Each row is a point on a landscape with many valleys, with its height.
From any point a ball rolls to the lowest of the 2 points nearest to it. It stops when none of these is lower. Distance is the straight distance between rows; heights are no part of it.
z_415: 157, 168, 145, 97, 122, 128, 128, 125, 141, 170, 137, 105, 125, 139, 129, 140, 146, 146, 160, 130, 126, 121, 154, 110, 137  (h 4.68)
z_187: 83, 99, 107, 158, 133, 111, 136, 109, 128, 138, 103, 133, 131, 118, 124, 130, 136, 90, 136, 135, 141, 130, 104, 154, 117  (h 1.41)
z_635: 150, 133, 166, 119, 138, 115, 133, 117, 128, 126, 99, 141, 131, 123, 99, 142, 131, 113, 166, 137, 117, 143, 115, 105, 130  (h 2.62)
z_738: 133, 171, 158, 143, 119, 137, 143, 122, 167, 175, 149, 122, 125, 122, 143, 135, 185, 143, 135, 145, 151, 127, 150, 133, 143  (h 5.21)
z_936: 168, 140, 156, 123, 132, 132, 157, 138, 174, 134, 156, 131, 143, 152, 123, 139, 132, 150, 125, 116, 131, 153, 138, 115, 160  (h 1.77)
z_579: 111, 150, 118, 149, 126, 143, 161, 105, 163, 141, 124, 110, 143, 120, 154, 155, 184, 108, 136, 141, 120, 105, 134, 143, 138  (h 2.79)
z_777: 81, 124, 121, 167, 109, 139, 131, 122, 114, 128, 139, 145, 136, 125, 113, 109, 130, 149, 86, 120, 98, 72, 119, 132, 89  (h 0.75)
z_66: 117, 115, 124, 117, 131, 154, 123, 128, 112, 69, 150, 131, 113, 138, 141, 99, 113, 143, 94, 85, 121, 127, 129, 154, 134  (h 4.16)
z_22: 172, 149, 130, 95, 128, 101, 113, 155, 117, 119, 137, 139, 112, 161, 137, 126, 102, 136, 123, 146, 152, 162, 139, 135, 127  (h 5.07)
z_92: 101, 152, 110, 148, 153, 129, 119, 119, 116, 116, 104, 134, 136, 126, 148, 171, 151, 88, 127, 143, 145, 156, 132, 168, 109  (h 2.65)
z_726: 138, 140, 133, 124, 153, 94, 104, 131, 122, 130, 118, 132, 131, 150, 124, 136, 79, 78, 148, 129, 173, 163, 136, 132, 159  (h 5.78)
z_732: 114, 148, 121, 163, 118, 156, 140, 110, 151, 131, 121, 118, 151, 119, 123, 141, 209, 131, 125, 137, 109, 70, 135, 132, 106  (h 2.31)
z_85: 121, 110, 114, 114, 150, 106, 102, 140, 120, 138, 92, 88, 131, 128, 132, 152, 140, 120, 151, 123, 128, 146, 136, 135, 124  (h 4.29)
z_896: 150, 96, 144, 108, 119, 128, 122, 156, 133, 79, 155, 142, 105, 117, 123, 88, 75, 146, 106, 119, 111, 100, 106, 99, 140  (h 8.10)
z_153: 165, 121, 149, 98, 123, 105, 137, 141, 126, 151, 126, 120, 122, 113, 111, 118, 112, 145, 149, 138, 141, 87, 108, 84, 143  (h 3.81)
z_403: 98, 122, 111, 150, 138, 154, 134, 90, 116, 111, 110, 150, 107, 119, 106, 117, 122, 142, 126, 116, 106, 139, 127, 130, 121  (h 2.05)
z_304: 154, 110, 114, 119, 129, 101, 98, 149, 128, 84, 143, 151, 121, 166, 114, 100, 72, 129, 114, 114, 147, 128, 122, 138, 135  (h 4.27)
z_921: 136, 111, 162, 130, 144, 97, 117, 142, 128, 146, 95, 128, 114, 114, 94, 132, 136, 121, 173, 149, 108, 113, 101, 102, 108  (h 3.08)
z_62: 119, 132, 110, 132, 123, 132, 127, 103, 150, 141, 119, 115, 135, 122, 115, 150, 143, 138, 147, 112, 107, 132, 128, 138, 119  (h 0.92)
z_349: 130, 105, 116, 126, 127, 130, 111, 127, 106, 131, 125, 140, 150, 122, 146, 116, 58, 104, 124, 109, 107, 117, 116, 115, 136  (h 2.23)
z_126: 149, 112, 149, 106, 121, 112, 154, 139, 112, 138, 153, 147, 147, 94, 121, 98, 112, 134, 125, 131, 151, 91, 98, 95, 149  (h 3.40)
z_59: 141, 157, 105, 111, 102, 134, 120, 121, 149, 147, 148, 120, 113, 148, 124, 129, 170, 165, 135, 130, 141, 146, 161, 150, 111  (h 5.74)
z_628: 98, 152, 110, 150, 140, 138, 145, 96, 133, 122, 125, 141, 128, 124, 154, 153, 121, 84, 123, 136, 151, 162, 140, 159, 150  (h 2.27)
z_906: 106, 123, 81, 130, 146, 142, 134, 100, 134, 122, 104, 131, 115, 125, 110, 145, 121, 128, 146, 114, 111, 159, 145, 140, 129  (h 1.50)
z_671: 92, 86, 153, 150, 112, 108, 141, 140, 119, 126, 119, 140, 118, 102, 83, 101, 101, 119, 104, 137, 101, 84, 113, 82, 123  (h 2.80)
z_179: 108, 136, 136, 164, 129, 131, 129, 116, 148, 81, 132, 149, 130, 121, 145, 126, 130, 103, 106, 130, 143, 153, 124, 152, 150  (h 1.89)
z_256: 148, 132, 136, 122, 133, 127, 161, 142, 161, 146, 155, 123, 127, 163, 126, 151, 99, 118, 125, 117, 145, 187, 154, 126, 180  (h 1.38)
z_941: 140, 160, 146, 113, 128, 144, 124, 137, 123, 127, 130, 123, 91, 128, 154, 106, 147, 165, 108, 137, 145, 158, 159, 132, 136  (h 4.69)
z_851: 133, 149, 116, 112, 111, 173, 143, 108, 148, 187, 126, 93, 121, 119, 144, 170, 208, 114, 173, 135, 133, 139, 146, 145, 87  (h 5.40)
z_955: 140, 158, 132, 116, 147, 105, 135, 123, 114, 171, 146, 131, 127, 162, 133, 143, 88, 93, 169, 137, 154, 149, 145, 126, 169  (h 5.96)
z_494: 142, 126, 147, 102, 107, 153, 121, 130, 113, 94, 132, 108, 122, 114, 106, 109, 139, 184, 116, 110, 111, 104, 122, 102, 111  (h 7.40)
z_831: 106, 93, 132, 157, 136, 134, 95, 141, 114, 103, 128, 134, 132, 121, 135, 102, 60, 115, 96, 107, 109, 122, 105, 118, 126  (h 1.62)
z_767: 143, 98, 153, 128, 149, 96, 107, 148, 130, 135, 73, 117, 110, 131, 108, 117, 98, 122, 143, 137, 115, 110, 119, 96, 126  (h 3.50)
z_650: 177, 140, 169, 106, 130, 118, 157, 143, 142, 142, 129, 146, 144, 147, 123, 141, 130, 115, 140, 134, 128, 145, 131, 108, 152  (h 2.15)
z_385: 82, 108, 109, 157, 130, 128, 97, 131, 94, 100, 132, 126, 133, 138, 131, 110, 96, 133, 91, 108, 124, 117, 116, 151, 106  (h 2.30)
z_321: 141, 157, 121, 115, 125, 181, 160, 101, 136, 163, 116, 119, 132, 135, 129, 161, 191, 126, 154, 122, 122, 157, 155, 135, 112  (h 5.70)
z_448: 152, 140, 135, 107, 135, 102, 113, 141, 124, 151, 115, 112, 135, 142, 116, 132, 129, 139, 158, 130, 110, 93, 137, 108, 131  (h 4.26)
z_817: 159, 183, 174, 122, 119, 137, 135, 135, 159, 199, 151, 104, 136, 140, 122, 142, 179, 139, 160, 126, 147, 110, 161, 109, 142  (h 4.99)
z_148: 99, 111, 132, 148, 101, 111, 118, 130, 97, 135, 144, 142, 148, 112, 108, 125, 104, 128, 116, 134, 106, 94, 93, 120, 87  (h 1.52)
z_486: 126, 107, 96, 110, 129, 125, 141, 130, 125, 129, 128, 134, 123, 122, 163, 115, 101, 108, 109, 121, 132, 158, 149, 143, 151  (h 0.56)
z_519: 123, 170, 112, 134, 105, 157, 138, 107, 141, 156, 161, 116, 118, 134, 150, 125, 180, 159, 121, 140, 161, 128, 148, 153, 124  (h 5.47)
z_197: 95, 112, 104, 160, 129, 173, 168, 92, 124, 99, 130, 145, 126, 119, 125, 110, 145, 137, 99, 114, 113, 102, 116, 139, 124  (h 2.68)
z_583: 122, 138, 126, 114, 108, 147, 130, 127, 107, 107, 123, 90, 138, 102, 149, 146, 183, 132, 126, 147, 112, 114, 129, 124, 120  (h 6.47)
z_406: 140, 145, 152, 133, 115, 95, 125, 140, 153, 151, 137, 139, 145, 120, 142, 152, 149, 112, 145, 148, 126, 128, 112, 144, 111  (h 3.51)
z_759: 125, 102, 139, 107, 104, 132, 135, 130, 110, 74, 135, 124, 116, 112, 96, 103, 112, 152, 118, 118, 101, 113, 112, 101, 130  (h 7.78)
z_442: 144, 123, 144, 120, 121, 102, 127, 125, 117, 162, 146, 142, 153, 119, 140, 110, 80, 117, 139, 121, 159, 111, 92, 126, 138  (h 2.98)
z_355: 122, 93, 133, 150, 128, 126, 135, 131, 163, 96, 143, 164, 127, 123, 131, 98, 110, 126, 98, 115, 133, 144, 112, 146, 138  (h 1.46)
z_140: 142, 137, 132, 113, 107, 162, 112, 131, 121, 115, 139, 97, 135, 106, 138, 125, 180, 177, 125, 130, 118, 113, 134, 109, 107  (h 6.94)
z_231: 148, 166, 152, 117, 136, 144, 125, 118, 128, 125, 111, 123, 127, 161, 119, 143, 128, 148, 120, 103, 159, 181, 148, 148, 123  (h 5.23)
z_165: 174, 118, 137, 90, 114, 120, 131, 149, 129, 92, 137, 148, 96, 140, 134, 99, 64, 122, 119, 143, 126, 121, 129, 97, 162  (h 8.34)
z_57: 120, 96, 126, 120, 145, 102, 107, 140, 120, 112, 81, 103, 125, 129, 120, 123, 104, 108, 124, 120, 128, 137, 141, 125, 141  (h 3.91)
z_125: 133, 119, 109, 134, 129, 97, 108, 134, 107, 156, 143, 156, 155, 135, 136, 115, 84, 106, 142, 130, 118, 99, 109, 126, 121  (h 2.61)
z_839: 159, 148, 143, 98, 126, 141, 133, 125, 135, 149, 127, 117, 101, 121, 128, 116, 121, 168, 139, 129, 121, 138, 140, 100, 139  (h 5.04)
z_626: 124, 151, 113, 130, 149, 121, 141, 122, 131, 177, 168, 116, 138, 153, 136, 156, 135, 116, 168, 134, 150, 155, 145, 138, 169  (h 6.12)
z_624: 152, 94, 116, 115, 111, 79, 112, 153, 142, 103, 128, 141, 137, 148, 107, 113, 100, 121, 125, 135, 129, 119, 114, 120, 129  (h 3.93)
z_476: 72, 133, 97, 168, 100, 162, 146, 113, 111, 101, 151, 124, 127, 123, 120, 134, 156, 136, 88, 143, 86, 64, 118, 124, 92  (h 0.74)
z_203: 95, 115, 159, 151, 117, 131, 145, 135, 125, 151, 111, 130, 126, 85, 82, 118, 137, 146, 108, 126, 96, 65, 115, 89, 94  (h 2.25)
z_488: 98, 101, 101, 128, 122, 121, 154, 113, 122, 141, 102, 136, 122, 116, 149, 112, 130, 102, 112, 128, 137, 130, 140, 155, 133  (h 1.02)
z_332: 133, 138, 124, 109, 136, 149, 128, 116, 129, 88, 127, 123, 121, 150, 126, 123, 114, 146, 104, 87, 145, 166, 146, 156, 135  (h 4.79)
z_156: 119, 132, 122, 141, 126, 118, 113, 121, 98, 147, 132, 153, 156, 133, 130, 122, 117, 133, 130, 120, 120, 103, 105, 144, 94  (h 2.14)
z_239: 173, 81, 139, 112, 111, 91, 115, 164, 126, 109, 135, 146, 137, 129, 114, 108, 91, 114, 132, 151, 151, 104, 83, 94, 130  (h 3.60)
z_751: 117, 129, 137, 136, 118, 131, 137, 112, 133, 137, 119, 127, 134, 102, 104, 124, 146, 146, 137, 127, 103, 97, 119, 108, 121  (h 1.58)
z_640: 73, 101, 83, 169, 146, 144, 123, 94, 104, 124, 104, 108, 139, 133, 122, 139, 136, 112, 121, 118, 141, 113, 108, 153, 110  (h 1.88)
z_311: 152, 165, 117, 98, 120, 110, 116, 137, 110, 146, 146, 129, 123, 162, 129, 140, 153, 145, 147, 145, 152, 158, 148, 147, 113  (h 5.46)
z_444: 126, 76, 126, 143, 123, 138, 116, 147, 135, 92, 159, 159, 142, 112, 140, 80, 77, 100, 102, 110, 138, 134, 98, 125, 145  (h 1.03)
z_835: 137, 148, 139, 112, 126, 149, 148, 122, 113, 140, 114, 126, 138, 115, 149, 141, 189, 128, 141, 146, 118, 138, 140, 126, 115  (h 6.04)
z_112: 112, 137, 127, 148, 140, 101, 106, 139, 133, 129, 107, 140, 138, 124, 139, 160, 146, 99, 144, 149, 106, 138, 125, 155, 100  (h 3.09)
z_87: 143, 134, 105, 106, 143, 108, 99, 157, 111, 79, 144, 141, 109, 153, 137, 117, 100, 132, 110, 132, 150, 163, 152, 144, 145  (h 4.70)
z_779: 140, 137, 152, 119, 125, 125, 118, 144, 118, 111, 128, 135, 125, 113, 157, 111, 121, 143, 104, 134, 124, 134, 124, 124, 130  (h 4.22)
z_194: 134, 120, 115, 121, 149, 116, 104, 142, 154, 149, 109, 102, 105, 117, 149, 147, 129, 142, 137, 135, 127, 171, 142, 133, 132  (h 4.59)
z_10: 87, 145, 92, 165, 123, 158, 133, 111, 113, 102, 124, 116, 126, 132, 129, 136, 188, 127, 117, 155, 99, 76, 137, 133, 113  (h 1.60)
z_111: 119, 143, 111, 128, 149, 149, 122, 111, 147, 175, 121, 86, 115, 125, 133, 174, 174, 122, 179, 130, 146, 160, 142, 147, 119  (h 5.11)
z_395: 140, 139, 111, 114, 144, 139, 149, 141, 145, 148, 143, 124, 123, 150, 158, 142, 111, 130, 105, 115, 133, 178, 169, 146, 157  (h 1.04)
z_621: 143, 137, 136, 123, 144, 139, 118, 130, 155, 169, 120, 108, 107, 109, 134, 158, 165, 142, 176, 146, 115, 163, 134, 116, 118  (h 4.86)
z_625: 96, 108, 87, 149, 149, 144, 109, 112, 100, 88, 116, 120, 147, 130, 134, 139, 113, 121, 106, 104, 135, 145, 122, 156, 113  (h 2.51)
z_696: 134, 166, 147, 129, 151, 121, 107, 114, 113, 120, 123, 125, 132, 150, 126, 151, 101, 121, 135, 117, 165, 167, 138, 139, 146  (h 5.55)
z_449: 134, 77, 141, 132, 121, 87, 122, 165, 126, 143, 120, 145, 123, 112, 95, 97, 93, 125, 117, 150, 127, 80, 94, 88, 114  (h 3.21)
z_398: 138, 111, 150, 129, 130, 115, 146, 141, 123, 123, 127, 145, 154, 102, 144, 119, 132, 110, 125, 142, 126, 125, 108, 113, 142  (h 3.80)
z_994: 94, 104, 115, 140, 124, 174, 142, 123, 121, 51, 138, 129, 115, 133, 128, 112, 137, 134, 79, 96, 100, 110, 121, 150, 119  (h 3.43)

Two balls start at each pair of points below. Name the first point that both come to, or write none.
z_59, z_332: z_62
z_57, z_112: none
z_231, z_194: none
z_165, z_726: z_62

For each start below, name the point where the ball stops.
z_442: z_476
z_896: z_486
z_111: z_486
z_955: z_62
